Points, in no order, along strands that fork, close into loops and pass close to each other.
Two points are linked if the straight distance between their rows is under 56.4. Some points are linked to none.
pim: [ -8   8   0  -4  -2  -5  13  -2   1   8   5  -3  -2  15 -13   0  -5  -7
   3  13   5   7 -12   9  -8 -13  -8  -8  -3  16 -14   8 -18 -24  -6  -2
   0]
buzi: [ 10  11  -6   4  -2 -18 -15   6  15  -7   3 -15  17  -5  19  -2   4  -2
   6 -10 -28  -9  13 -12   7  -8  15   9   1  -1  19  -9  13   7   8   5
  -1]
sape: [ 17   8 -20   7   2  -8 -24  22  34  -7  23 -11  -3  -7  14  -9 -17 -13
  23  10 -22 -12  15 -15  -7  19  -2  31 -10  11   7 -29   5 -13 -21 -19
   6]
vato: [  9   8 -12 -18 -15 -16   4  24  13  17  12  23  14   7  18  -1   5  -7
 -40  10   1   3   8 -13  12 -16   4  23  -1  -1  -4   1 -10  -3   7   5
  -8]
dulab: [ 21  -6 -10   0 -16  -6  -5  -7  -2 -13  13  -8   7  10   7  11  12  -4
  22   5 -25  -2 -12  14  -7 -25  -2 -39 -10   6  31  14   9  -8   7 -38
  13]
mopem: [-23 -19  25  -8  17  -1 -16  -1 -17   9  -6 -16   1 -16   1 -15 -15   6
  -3   3  20  -7  -4  -9  -7  22 -22  11 -15   8 -25 -19  -4   2  -9  23
  -1]
dod: [ 11  21 -19 -16 -20  -7   5  18  13  18   6  12  17  19   7   9  12  -3
 -17  -2  -5  19   9 -10   6 -22  17  12   9   2   3   5  -7  -4  15  11
  -8]
fusu: [  7  17 -13   8   2 -23 -24  14  15  -9   9 -21   5 -18  12   3  -2  -7
  15   0 -31 -18  10  -9  -3 -13  10  18  -6  -1   9 -20  12  -4  -3 -13
  -3]
vef: [ -1   3 -21   8 -11  -1  -3  38  21  -3   7  18   4  11  13  -1 -23 -14
 -10  14  -1 -19  -2 -16  -1  -1  -5  36  -5 -12   4 -21 -11  -8 -27 -10
  22]
Zozag: [ -9  21 -28 -18 -22  24  13   8   2  17   1  18  -3  11 -13   7  15  23
   6 -12  19  45  -2  19  -3 -18  12  -4  16   3 -21   0  -6  -4   7  17
   5]
moz: [ -8   0   2   0  -7 -10 -11 -13 -14  -8  -1 -13  20  -8   4  14   7  -3
  17 -10  -3   9 -14   5  -9 -34   2 -25   1  -4  11  14  18  14   7  -6
   5]
Kune: [-13 -18  21  -2  -7  -7 -25 -19 -27   3 -10   1   4 -17   3   9   3 -10
  -5  -2   1  -3 -14 -13   6  -3   5  -9   6  -8  -7   6   4  31  18  23
 -24]
dake: [ 21  -1 -17   4 -21   7  -3   1  11 -14  -7   6  13  14  12  13   1  -7
  14   8 -21  -1  -8   4  -1 -21   0 -22   3  -2  32  21   5   7   3 -22
  15]
komup: [-31   1  -5 -13  -5 -20 -11   6  -2   9   0  -7  17 -10  13  -2  -4 -12
  -4   2   2   5 -16 -11 -11 -23 -10  12  -5  -7  -6  -5  -2   0 -11  15
   4]
Lev: [ 11  12 -11   5  -6 -34  -7   7  10  -1  28 -18   0  -3  -5  -2   8 -10
  29   3 -34  -6   3   6  -8  -9   9  -9 -15  17  10  -9   1 -35   2 -32
  -7]
saf: [-21 -17  17  -5  26   0 -13   0   3   6   3 -24   1 -24  12 -21 -14  12
   7 -14  13 -10  11 -14 -12  24 -21  12 -19   3 -13 -33   9   1 -16  16
  13]
nim: [ 13   8  -8  12   7  14  12 -18  -9 -22 -20  15  -8   2 -12  11  18   3
  10   0  18   9   1  19  -7 -11   7 -24  15 -23  12  30  16  17   0  -9
  -3]
rebi: [-10 -22  17  -8  16 -11 -20  -7  -5   7   8 -20 -11 -26  10 -12 -18  -4
   9  -7  -6 -22   8 -20  -3  27 -17  10 -25  -2 -14 -33  10   0 -15   5
  -5]
lokup: [ 18   0 -12  -1 -15 -23 -17  -7  -4  -4  20 -10  -4  -5   0  12   7 -16
  30   2 -40 -21  -2   1   7  -3   3 -14 -16  14  19   1   3 -19   3 -42
  -5]
kisa: [ 27   9 -17  -1 -23  -7  -1  14  20  -1   4   7   9  25  12   3   2  -9
  -5   9 -22  -8  10 -11  16   0  12  -1   9  12  17   8  -5  -1  15 -11
   2]
bugu: [-13   9   1  16  24   3  15   1   2  -5  -7 -11  -5   3 -13   8  -7  11
   4   8   6  -1  -2  21  -6 -15  -2   2  -3 -17  -5  -2   0 -18 -12 -12
   7]
Mebe: [-20  -6   0  -1  -5  15  -6   1  15   0 -11   2  12   5   4  -5  -3  22
  17 -20  17  28   7  12 -18   3  -9   6  15  -5  10  -7   6  16 -10  13
  23]
ruvez: [  3   0 -16  -7 -24  -2  -7   1   0   4  16 -12   3  10  -3  -7 -21 -24
  14   8 -17  -2 -13 -15   9  33  -6  18 -12  56 -12 -14 -14 -34 -20 -17
   3]
dogev: [ -7  -4  -6  -7 -10  -1  -5 -20 -15  -4 -15   2   7   5  -6  14  14  -3
  19  -6  16  19 -16   8 -17 -28   4 -36   3  -4  10  30  15  10   3  -6
   5]
rol: [  9   7  -2   3  10 -13  20  -3   6   1  12  -3  -1   5   0  -1  13   3
   6   0 -10   4   6  18  -5 -21   6 -21  -9  -8   7  12   1 -26   4 -19
   1]
bib: [-11  -2  -4   8  17   6   7   6  14 -11  -6  -3   1  -4   5   2  -1  24
  12 -12   7   8  10  24 -14  -8  -3   3  -1 -23  18  -9   8 -10 -23 -26
  31]
divos: [  0  12 -30 -11 -24  24   8   3  10   8  -8  23   2  14   0   7  12  21
   9 -16  16  38   6  20  -7  -7   7  -9  22  -8   4  15   4  10  -2   2
  12]
ros: [  0  -9   9 -19 -12 -22 -13 -23 -24   9   9 -17  -4 -10  -4  -4   0 -16
   8   1 -19 -13 -11  -6  21  16  -4 -10 -19  32 -12  12  -4 -15   2 -12
 -27]
Zamo: [ -6   2   1 -13 -11 -16   7   9   0  14   7  12   7   3   5  -3   1  -2
 -29   6   6  -3   5  -9   3 -13  -2  16  -3  -6  -5   7 -11  -6   6  11
  -7]
nekal: [ 10  -2  -5   8  12   0  -7  16  28  -7  20 -14 -11   1   9 -15 -13   1
  16   0 -12  -9  21  -6  -7  24  -6  23 -12   9  -3 -26   3 -18 -21 -10
   9]
fevu: [ 13  33  -8  13   1   8  -8  10  16 -10 -15 -12  29  -2  11   7  15  19
   9 -28 -20  18  25  -7 -21  -5  25  15  23   4  18 -24  19  17  19   8
  11]
tetip: [  6 -11  -8   8   7  30  12  -7  16  -8 -11  21 -12  17  -3  -4  -3  24
   2  -7  20  14  13  22   3  17  -8   3  13 -18  12   8  -3   6 -14  -1
  28]
lepub: [ -5  16  14  19  23  27   8  10   8  -2  -3  -9   2  -6  -7  -6   4  21
  -7 -33   6  22  21   4  -9  29  -5  19   5  14 -12 -25  10  16  11  29
   9]
bugim: [  3 -17  19   4  10  -5 -11  -8 -14  -1  -5 -13 -13  -6  -3  -9 -14   3
  -5  12   6 -22  -2 -12  19  32   0   9 -12  17 -19 -10  -3  -3  -2  -1
 -17]
Fid: [ 10  16 -28   4 -11 -19  -8  27  31  -1  25   0   7   5   6  -9  -6 -18
  21  10 -22  -6   8  -8 -13   1  -1  22 -16  18   4 -20  -8 -28 -19 -25
  12]
viro: [ -1   9  -3  -2  19  -2  28 -10 -10   5  -1  24  -6  -4  -5   1   9   4
 -25  -5  13  11   7  27   5 -12   6  -4   4 -26  -4  16   1   1   3  -2
   6]
Besu: [  6  17  -5  15  13  14  20   3  16  -4  -2  -2  -4   9 -11   0   0  14
  -1   0   3  12  11  20  -1  -4   2   8   9  -7  -3   0  -4 -15  -4  -1
   3]
Nipuf: [ -8   1   4   6  24   7  12  10   3   3   0   3   0 -16   9  -5   1  14
 -29 -16  12   7  19  -1   1   9   3  23   2 -16  -8 -11   4  13   1  19
   3]
Fudu: [-19  16   4  14  10   3 -15   5   5  -9 -13 -12  17 -13   1   7  -9  16
   5 -15  13   9   2   0 -13 -11   4  15  16  -8  -4 -16  15  14  -5  16
   7]
bufov: [ -5  20 -15 -16  -4   4  21  -2  -1  15   0   9  -1  13 -18   7  13   7
   6  -7  15  36  -1  24 -11 -29   2 -12   6  12 -17  15  -9 -15  12  11
  -4]
Tus: [  9 -10  22  -5  25 -10  19 -21 -12   1  12 -14 -17  -8   2 -18   6   0
  -2  -6 -10  -7  10   3   7  18  -2 -27 -13   3   0  12   7  -6  13  -8
  -8]
refi: [-20 -14  25 -12   1   8  -5  -2 -20   9  -8  15  -7 -13  -5   2  11  12
 -23  -2  28  12  -7  -2 -10   7   9   7  -1 -12 -14   1   3  26   8  33
 -20]
Gita: [ 10  -7   0 -12 -21  -9   0 -20 -15   3   9  -4 -13   8  -8   1   2 -21
   6  15 -14 -10 -11  -2  27  15   3 -13 -12  38  -9  23  -9 -19   3 -17
 -13]
totu: [ 11 -22  -4   3 -18   3 -17  -5  -2 -13  -1  17   4 -11  17   5 -14 -28
   1  10 -22 -35 -15 -11  21   1 -10  -1   1 -23  29   2   5  21  -1 -21
   7]
lasa: [-11  -3   8 -15   7 -32  -5   8 -13  14  10  -6  -6 -22   7  -4  -5 -11
 -24   7  -2 -26  -3 -21   1  -2   2  14 -19  -7 -20  -4  -4  -9  -6   0
 -12]
zaga: [-30 -17   2 -15  -8 -19 -19   1 -13   8  -3   1  23 -21  15  -6 -16 -16
  -8   1   2  -5 -18 -18  -5 -17 -18   9 -11 -13   2  -5  -5  11 -14  11
   8]
balep: [ -3  -5   1  -2  -3  -7   0   8   4   2  13 -11  -9   6  -5 -13 -16 -10
   5  15  -6 -14  -6  -6   7  17 -13   7 -14  15  -9 -10 -14 -25 -18 -14
   0]
Deten: [ 10   6  16  20  36  21  25   3  11  -1   1  -9  -9  -1  -7 -17   3  25
 -15 -27   5  11  28   8  -3  31  -7  10   0  12  -8 -18   2  -1   9   8
   3]
zami: [ -7 -10  14  24  13  15 -14   2  -5 -19 -25 -11 -13  -5  -9  11 -24   5
   0  10  13 -23  -7  -4  13   9  -3  16   9 -12 -18 -22   1   7  -7  12
  -8]
bel: [ -3  -8  -5 -13 -23  -3   1   2  -3   5  13  -9  -4   6 -11 -14 -27 -21
   7  17  -4  -8 -20  -7   8  34 -19   7 -18  44 -12 -13 -20 -29 -17 -17
   4]
dig: [  2 -30  24 -13  -1   2 -15 -10 -15   5  -4 -11 -10  -3   4 -16 -11   6
  -7   7   3  -7  -2 -16  12  34 -12  -5 -11  11  -8  -2  -2  11   7   8
  -7]
vupe: [ -4  16 -15 -18 -22 -20   6   8   1  21   6   8  21  13   0  10  13 -13
 -11   1   2  22 -11  -4  -5 -37   7  -1   4  -1  -1  14 -12  -5  10   7
  -1]
lupif: [ 12  13 -23  -6 -29 -12 -13  12  13   3  15  -3  10  15   8  -5 -16 -29
  11  13 -24  -3  -7 -24  12  17   4  24  -8  46  -7 -14  -8 -27 -18 -15
   1]
vegik: [-16  -5  25   8  -4  26  -6  -9  -6   0 -12  13   2 -16  -5   4  17  17
  -6 -25  15  12   0  -5 -11  14  11  -3  16 -13  -6  -3  20  42  12  35
  -8]
riduz: [  7   1  12  24  16  15  -3 -14  -8 -21 -19   3  -6  -3  -5  19   5   4
   1   1   5  -9   1   7   7  -1  14  -7  23 -24   8   6  13  23   5   8
  -6]
duruz: [  0  -2  -2  -3 -12 -14  -8  -7  -7  -3   9 -15  11   9   2   5   4  -8
  20   0 -17   4 -15   8  -9 -32  -2 -26 -15   5  18  14   5  -9   6 -20
   7]
sudin: [-10 -19  14   3  -1  25  -3 -16  -3  -5 -14  10  -7   1  -1  -1  10  13
   2 -10  17   8   3  -1  -3  19  -4 -11  14 -15   6   9  15  36   1  25
  -1]
duzi: [-23  -8  24  10   6   9 -16  -5  -6  -3 -13  -6  12 -23   3   0   1  11
  -7 -19  16  11   4 -10 -11   9   7   7   7  -3 -12 -19  13  31  10  36
  -9]
fafe: [  5  11   5  16  30  23  26  -2   3   0  -3   2  -9   3 -13  -4   7  22
  -3 -18   8  19  15  27  -1  10   2  -5   3  -1  -6  -4   1  -2   2   7
   4]
Toz: [-11  18  13  11   7  27   2   4   0   5   2   1   6  -5 -14  -4  17  23
  -9 -30   8  31   7  -3 -12  15   7  14  10  17 -11 -20  14  21  17  38
  -6]
ped: [-10 -10   0   2  -2  16   3  10 -18  -1 -15  19 -12   8 -17  13 -17  -5
 -18  28  29 -17 -27  -3   8   0  -8  11   2  -5 -14   6 -21  -3  -7   4
   1]
Gatu: [  3 -26   7  -1  -5  37   4 -12  -3  -8 -12  27 -20  11  -3  -8   6  15
 -10   6  33  13  11   4  -2  34 -12 -10   6 -13   8  20   6  27  -3  17
   0]
lusa: [ 16   2   1  22  10  21   7 -18 -11 -23 -20   1  -7   2  -9  21  18   4
   6  -3  10  -1  -2   8   2  -4  20 -23  26 -13  11  23  16  24   9   9
 -12]
miva: [ -7   6 -31  -9 -26  41  -2   2  17  12 -11  37 -16  14   0 -10   6  33
  15 -19  23  40   8  22  -8  11  10  -9  20  -7   4   4   2  20 -16   7
  18]
vulat: [  5 -18  13  15  -4  16 -18 -21  -8 -17 -20   2  -3  -7   5   6  -6  -7
   4   1  -1 -19  -6  -5  17   4  -5  -7  13 -24   8   5  10  26   7   4
  -4]
nesun: [ 16  11   4  15   9   6  15  -7  -8 -13  -6   4 -17  17 -20   9   6  -6
   3  23  -1 -20  -8  11  11 -11   4 -16   9   0  -4  23  -2  -7  10  -6
  -8]
vik: [ -2 -13   4  11  -8  22 -15  -1 -14  -7 -16   3 -15  11 -18  11 -22 -11
  -3  24  12 -19 -25  -8  14  13 -10   5   6  11  -9  -3 -13   9  -5   2
  -9]
Monet: [ 32 -12  16  -1  -6  15  19  -7   3   3   4   4 -21  16  -3 -18   7  14
 -17  10  10   1  19  -9  17  37  -2 -10   7  27  -3  19  -7  -3  17   9
 -18]
Zazi: [ 28   8 -21   3 -25  -5   7   9   9  -4   5  11   4  23   1   8   0 -22
   4  20 -27 -22  -8  -9  21  -8  10 -10   1  15  14  15 -12  -5   5 -26
   5]
teku: [ -4  13   8   1  11  -2  25  -6  -5   2   6  -8 -14  12 -25   0  -2  -2
   9  14   1  -6 -12  18  -1 -12  -7 -14  -7  13 -26   8 -17 -33   0 -11
  -8]
gud: [  1 -10  -8 -11 -12 -15  -6 -10  -8   4   5  -5   4   3  -6   0  -2 -21
  12   7 -17  -9 -17  -1   7 -18  -4 -21 -16   3  10  13  -2  -7   4 -21
   1]
zabu: [ -6   5   1   3  19 -16  20  10  -9   2   5   8  -5 -15   0   8   4  -8
 -33  13   9 -21   0   9   7 -22   4  13  -1 -31 -13   2  -2 -10  -8  -5
  -6]
mafek: [ -4  13   5  -5  13 -12  19   5  -4  12  11  -1   2  -5  -4  -7   7   3
 -24  -6   3  13  14   6  -3 -11   4   8  -2   2 -14   0  -6  -5   9  13
 -11]
Fub: [  6 -29  14   5  -6   7 -19 -17 -20 -10 -17  16  -9  -6  -2  10  -7 -15
 -11  18  10 -24 -14 -15  18   6  -8  -6   1 -13   3  11  -1  26   5   2
 -14]
rar: [ -8   0   3 -12  -9  -4 -10  18   0   9  -3  -1   7   7  -1 -12 -19  -2
 -13  15  13   7  -6 -17  -1   7  -9  22  -9  24 -20 -11 -19 -12  -7  12
  -5]
kifaz: [ -1  -3   6   2  13  -9   4   6   9  -1  14 -17 -13  -6   2 -12  -7  -4
   0   5  -5 -18  12  -7   6  17  -8   6 -16  -3  -9 -13   3 -14 -11  -8
   2]
fek: [-17  -9  23   8  -2   0 -25 -18 -11  -1  -7 -13  13 -21   3   0  -1   2
   8 -20  -5   1  -5 -12   1   1   1  -4   9   2  -4 -14  17  27  18  29
 -10]
dage: [ 21  -5   7  -5  -8   4  13  -8  10   9   8  -4  -5  21   0 -13   6   6
  -2   0  -4  13  16  -7   9  23  -2 -13   2  25  -1   9  -5  -7  13  11
  -8]
Lebek: [  2   1   2  -2 -10  -5 -11  -3  19 -12  -3  -5  23  -2  17   3   4   5
   3  -8 -15   4  10  -8   4  -4   6  -1  10  -8  23   0  13  18   8   6
  10]
kitil: [-31 -26   1 -18  -1  -4 -16  -4 -26  11  -6   4  10 -16   4  -5 -21 -23
  -3  14   4 -12 -31 -11  -7   2 -24   2 -13  -7   3  -8 -12   6 -17  -1
  13]
vuno: [  3  13  -7  -1   1 -27   6  15  17  10  22  -2   5  -1   4  -5   2  -6
  -2   3 -15  -9   7  -2  -1 -17   5   8  -9   0  -7 -11  -4 -23  -9 -12
  -1]
mota: [ -8 -10  11  -1   6   4  -3  13  -7   1 -19   8 -11  -8 -12  -1 -17   7
 -27  33  29 -24 -16 -12   5   5 -10  24  -5  -2 -17  -8 -21  -7  -6   8
  -8]
Bub: [  9  -6   9   8   6   9  10  -9  -8 -10  -5   9  -9  13 -10   5   0   0
 -10  11   9  -7  -4   2   9   6  -6  -8   6  -6  -4  19  -6   8   5   5
  -8]
kati: [  4   7  -6   8   6 -27   5  13  17   1  27 -14  -6  -8  -5  -5   1  -4
  18   2 -15  -8   4   7 -12  -5   1  -3 -13  -3   2 -13  -5 -32  -9 -25
   0]
puzok: [  4  -2  -8  -5 -16 -21   8  -4  -6   5  19   5  -7   4  -4   2  -5 -22
   2  15 -15 -25 -11  -7  16   1   2 -11 -14  16  -2  13 -13 -19  -5 -27
  -8]
buf: [-21 -17   5 -10 -11   3 -21 -21 -28   5 -14  -8   9 -12 -10   5 -18 -25
  20   4  -1   7 -39  -1  -8 -12 -19 -18   3  12   7   4  -8  14  -3   7
   0]
Reliz: [ 17  -5 -30  -7 -31  11   4   9   8   1  -8  19  15  25  15  13   4  -8
  16  -6   3  17  -9   6 -10 -18   4 -24   7   1  28  16  -1   0   1 -22
  28]
forim: [  0  24  -5  11  10   9  -8  14  15  -8 -10 -14  20  -4   9   4   2  19
   4 -18  -8  12  17  -5 -16  -6  15  20  14  -1   5 -20  14  10   6  13
   6]
sufiv: [ -2  -6  -2  13  19  19   8   0  16  -8  -9   6  -8   5   2  -4  -6  22
   4 -12  13   5  14  30  -8  13  -6   6  11 -26  16  -1   3   1 -22 -15
  29]
laz: [  4   0 -23  -2 -18  49   9  -1  11   3  -9  39 -23  15  -6  -2   9  30
   0  -8  24  27  14  19   1  19   4   0  20 -10  -1  11   3  21 -10  15
   9]
Dafoz: [-20 -20  16  -5   8  -2 -15   7 -18  10 -12  -4 -10 -14  -2  -5 -23   0
 -15  21  22 -25 -13 -15  -3   9 -16  17 -10  -5 -25 -13 -11  -3 -14   9
  -2]
megob: [  7  -8  16   1  20 -12  13  -8  -3  -4  15 -15 -20 -10  -3 -12   0  -3
   0   1  -3 -23  14   0  13  21  -6  -6 -13  -5  -4  -6   2 -15   3 -13
 -12]
Libi: [-13  -5   8  17  -1  16 -23  -3  -2 -15 -19  -9  -1   2  -8  13 -19  -1
   9  11   6 -15 -16  -7   7   4  -8  12  15   1  -5 -14  -2   9  -6  13
  -4]
vam: [ -3  -1  14  -4  19 -27  14   8 -10   6   8  -4 -12 -25   2   1  -1 -13
 -35   9   6 -32   7 -10   8 -11  10   4 -11 -32 -15  -4   1  -9  -1  -3
 -15]
gulez: [ -7  -2   3   4  -7  15 -11  -6  10  -6  -7  -5  16   7   7   0   1  16
  14 -17   4  20   9   3  -9   2  -3  -3  15  -4  14   1   9  22   9  10
  14]
Turo: [-17  19  16   8  15   9   1   4 -14  11  -2  -7   2  -2 -17   2  19  15
 -11 -22   8  20   2  -4 -13   2  12   7   9  16 -21 -13   3  10  17  40
 -18]
valur: [ 20  39 -10  10  16 -22 -19  17  16 -15   3 -28   5 -12  20   8  12  -1
  18  -6 -34 -12  15  -4 -19 -10  25  18   4  10  15 -29  15  -7   5 -12
 -13]
vaso: [  6   3 -27 -11 -28  14   7   9  17   8  -8  23   8  23   3   9   6   1
  14  -8  11  32  -5  12  -9 -15   4 -12  13  -3  17  21  -2   5  -5  -5
  19]
Voku: [ 14 -25  11  -6   3   6  11  -6  -2   1  -3   9 -18  13  -1 -12  -4   8
 -13  20  13 -11   2  -8  14  27 -11  -8 -10  -6   1  13  -9   0   2  -7
   0]
vogi: [ -8 -31   8 -11 -10  -5 -15  -2   6  -2   1  -1   7  -7  22 -17 -17  -7
  -1  -5  -5  -8  -1 -20   5  14 -17   6  -5  -7  10  -4   1  18  -7   5
  14]
kipef: [ -1   4   3 -12  -9   1  15  -4   8  13   7  -2  -2  23  -6 -14   3   6
   7   5   3  20  -2   6   3   2  -4 -14  -4  25  -6   9 -18 -19  10   7
  -8]
debu: [-17  -2  -3  14  12  -2   2  10   3 -16   3 -11  -4  -3  -5   6  -1  14
  21   0   7  -2  -5  25 -21 -15  -8   3  -6 -21   8 -10   3 -23 -26 -28
  24]
Rut: [  3  -9   9  -6  -1 -21 -20 -20 -17   7  16 -23  -7 -16  -2   1   2 -17
  24 -12 -28 -15  -5  -8  14  13  -6 -10 -15  14   9  -3   8  -6  -1 -15
 -19]
rumaf: [ 20  24 -16  -5 -19 -14  -1  12  13   4  -2   2  16  16   8  10  14  -8
  -8   6 -20  -1   8 -16  14 -21  21   4  18   6   9   7  -6  -1  23   4
 -10]
teneb: [  1  -7  24  16  17   6  -4  -6 -10  -5 -13 -15 -20  -3 -12   0 -12  10
 -10   7  12 -19  -6  -2  13  19  -3   6  -1   4 -23 -10  -3  -4   3   8
 -13]
kapid: [ 27  44  -6  19  20  -4  -4  17  12 -14 -10 -25  12   3  11   2  20   7
   5 -11 -36  -5  21  -4 -11  -5  30  15  13  20  15 -19   9  -1  20  -3
  -7]
nuvil: [ 20   7 -13   0 -19  -5  24   4   6  -2  13  22  -1  21  -5   4   4 -23
   2  23 -13 -30 -11   3  17  -9   5 -15  -5  16  -1  24 -16 -18   2 -31
   3]
vapi: [-23   3   2   4   2  14 -17   9  21  -5 -13  -7  24  -7  12  -7 -15  12
   6 -15  10  18   8  -4 -14   0  -9  26  11  -7   0 -23   5  16 -15  22
  17]
Rebez: [ 26 -24  14  -3   7  23  24 -15   5   1   3  17 -21  22   2 -20  -1  15
 -15  11  10   1  16   0   9  40 -16 -16  -3   8   4  19  -5   1  10   1
  -8]
teze: [ -6   1  -2  -8   5   1  11 -15 -15   5  -8   5   7   5  -5   5  19   9
  17 -12  17  33  -5  21 -23 -22   2 -31   1  -3   6  25   9   0   7   1
   7]
sov: [ 12 -18 -11  -2  -5  39  11  -3  11  -4  -7  30 -20  22  -4  -9   3  21
  -4   4  28  22  15  16   3  27 -11   0  14 -13   2  16  -4  12 -10  12
  14]
mer: [ 31  38 -15   7   0  10  -8  13  20 -13 -16 -15  20  14   7   1  17  19
   8 -17 -31   9  22  -7 -17   1  24  13  23  12  18 -20   6   4  26   3
  -1]
tume: [  8  17   2  15  10   0  13  -9  -5 -11   1 -10 -13  10 -20  14   1  -1
  16  14  -3 -13 -13  18   2 -20   4 -19   4   8  -8  11   1 -23   3 -14
  -6]
Rif: [ 13  10 -24   1 -25  -9 -12  18  20  -1  19  -6  10  12   2  -3 -14 -29
  19  12 -26  -8 -11 -16  -1   1  -1  11  -6  30  10 -15 -12 -25 -16 -24
   8]
Situ: [ -4   8  -4  -1  17  -5  24  -3  -8  -1  -4  21  -8  -2  -6  12   8  -7
 -22  10  12 -10   0  19   3 -24   5   1   0 -36  -1  19   0  -5   1  -9
   4]
vukin: [ -2   9  -1  -7   6 -37  -3  11   1   8  23  -8   4 -11  13  -6   4 -14
 -11   3 -10 -13   8 -17   3 -14   2  15 -14  -7 -12  -9   0  -9  -9  -3
  -6]
Fivi: [-18  -4   8  -3   6   1   1   3  -7   4  -8  14  -2  -6  -2   5   4   6
 -23   0  24   7   2   0  -2   1   7  15   8 -20  -8   1   0  14   1  23
  -6]
timu: [ 11   7  -2   3  18   0  33  -3  -4   1   3  12  -7 -12  -4   5  20   2
 -23 -11   3  18  15  18   6 -11  16 -13   4 -16   3  17   0   4  15  -1
 -12]
Toge: [-20  16  -8 -19 -11 -22  -3  12  -5  15   2   0  21   3  -4   9   0  -7
  -4   4   4  15 -15  -6  -9 -34   0   5  -4   6  -5   7  -6 -10   4  11
   4]
nokag: [ -2 -27  20 -15  17  -6   2 -21  -8   8   9 -15  -6  -9   8 -19  -2  -1
   4  -6  -4  -2   7  -8   6  26 -14 -21 -20   1  -3   5   4  10   9   4
   1]
Nerob: [-28 -22  10 -13   1   4 -18 -21 -23  -3 -14  -9   9 -21  -1  -4 -16 -17
  20  -1   3   2 -27   1  -8  -3 -23 -11  -8  -5   4   1  -7   7  -8   1
  12]
sotin: [  0  12  -6 -15  -7  -1  18 -12  -9  18   4  10   1   9  -8   6  23   4
   1 -13   8  37   2  13 -10 -21   8 -26   3   1  -6  25   0  -1  13  14
  -8]
Zozib: [ 16  11  -8   4  19  -4  37  -2   3   3   7   8   4  -5   2   1  19   9
 -13 -13 -11  15  16  29  -3 -22  11 -21  -1 -11  16   9   1 -15   5 -22
   5]
pil: [  3   7   6   3  27 -10  16  14   0   3  11  -4   2 -17  11  -8   2   4
 -28 -17  -3  -2  25   0  -2  -1  10  15  -5 -16  -2 -14   3   2  -2   5
  -6]
gifur: [ 17  -5  -4   0  -3 -24 -11 -17  -9   0  18 -12  -9 -15   2  10   9 -19
  13  -3 -35 -34  -1  -3  24   5   3 -10  -8  -2  12   9  11  -7   4 -31
 -18]
falo: [-15  16  11   5  21  -8  14   8 -18  15   3   0   6 -16  -3   2  13   9
 -33 -15  14  12  10  -2  -8  -6  18  15   2   3 -24 -12  -2   6  16  30
 -23]
Pire: [ -4 -26  19  -4  -5   2 -13 -16 -24   0 -14  16  -9 -11   0   9   7  -9
 -15  12  12 -11 -18  -7   7  -2   4  -8   5 -17  -7  13   3  28  16  18
 -20]
Besi: [-24  -3 -17 -14 -19   5   4   7 -11   4 -15  27   9   8  -3  17  -7 -17
   0   8  21  11 -34   4  -8 -28  -5   2   6 -10   6  16  -9  13 -10   1
  20]
bizo: [ -7 -14  -5  -6 -10 -22 -13  -2   1  -3  12  -1  13 -16  21   0   1  -7
  15  -2 -24 -13  -5  -2  -4 -18  -9  -9 -12 -27  32   0   9   2  -7 -24
  16]

A piece is two or more points that can be reached from each other along the links. Count, over all rows, the pieces, the separate loops (a circle has one, a figure eight two, a Y none), the forks (points with three links) and the tips (points with one).
pieces => 4
loops => 5
forks => 7
tips => 5

A fork is a point with three links, a tip a point with one. Leave the first point through the second and follow the links. Name the first fork or tip that comes.
timu / viro => puzok
puzok / Gita => rol
Libi / vik => rebi
Fid / Rif => kifaz
sov / Gatu => nim
mafek / falo => sov

Name the points in between on the shortest way along the links from the first point to the second, in order.
Nerob / Rut => kitil, zaga, komup, Toge, vupe, dod, rumaf, kisa, Zazi, nuvil, puzok, Gita, ros
Gatu / refi => sov, tetip, sufiv, bib, debu, bugu, Besu, fafe, Deten, lepub, Toz, Turo, falo, mafek, pil, Nipuf, Fivi
bufov / falo => sotin, teze, dogev, moz, duruz, gud, puzok, nuvil, Zazi, kisa, rumaf, dod, vato, Zamo, mafek
sufiv / fek => tetip, sov, Gatu, sudin, vegik, duzi
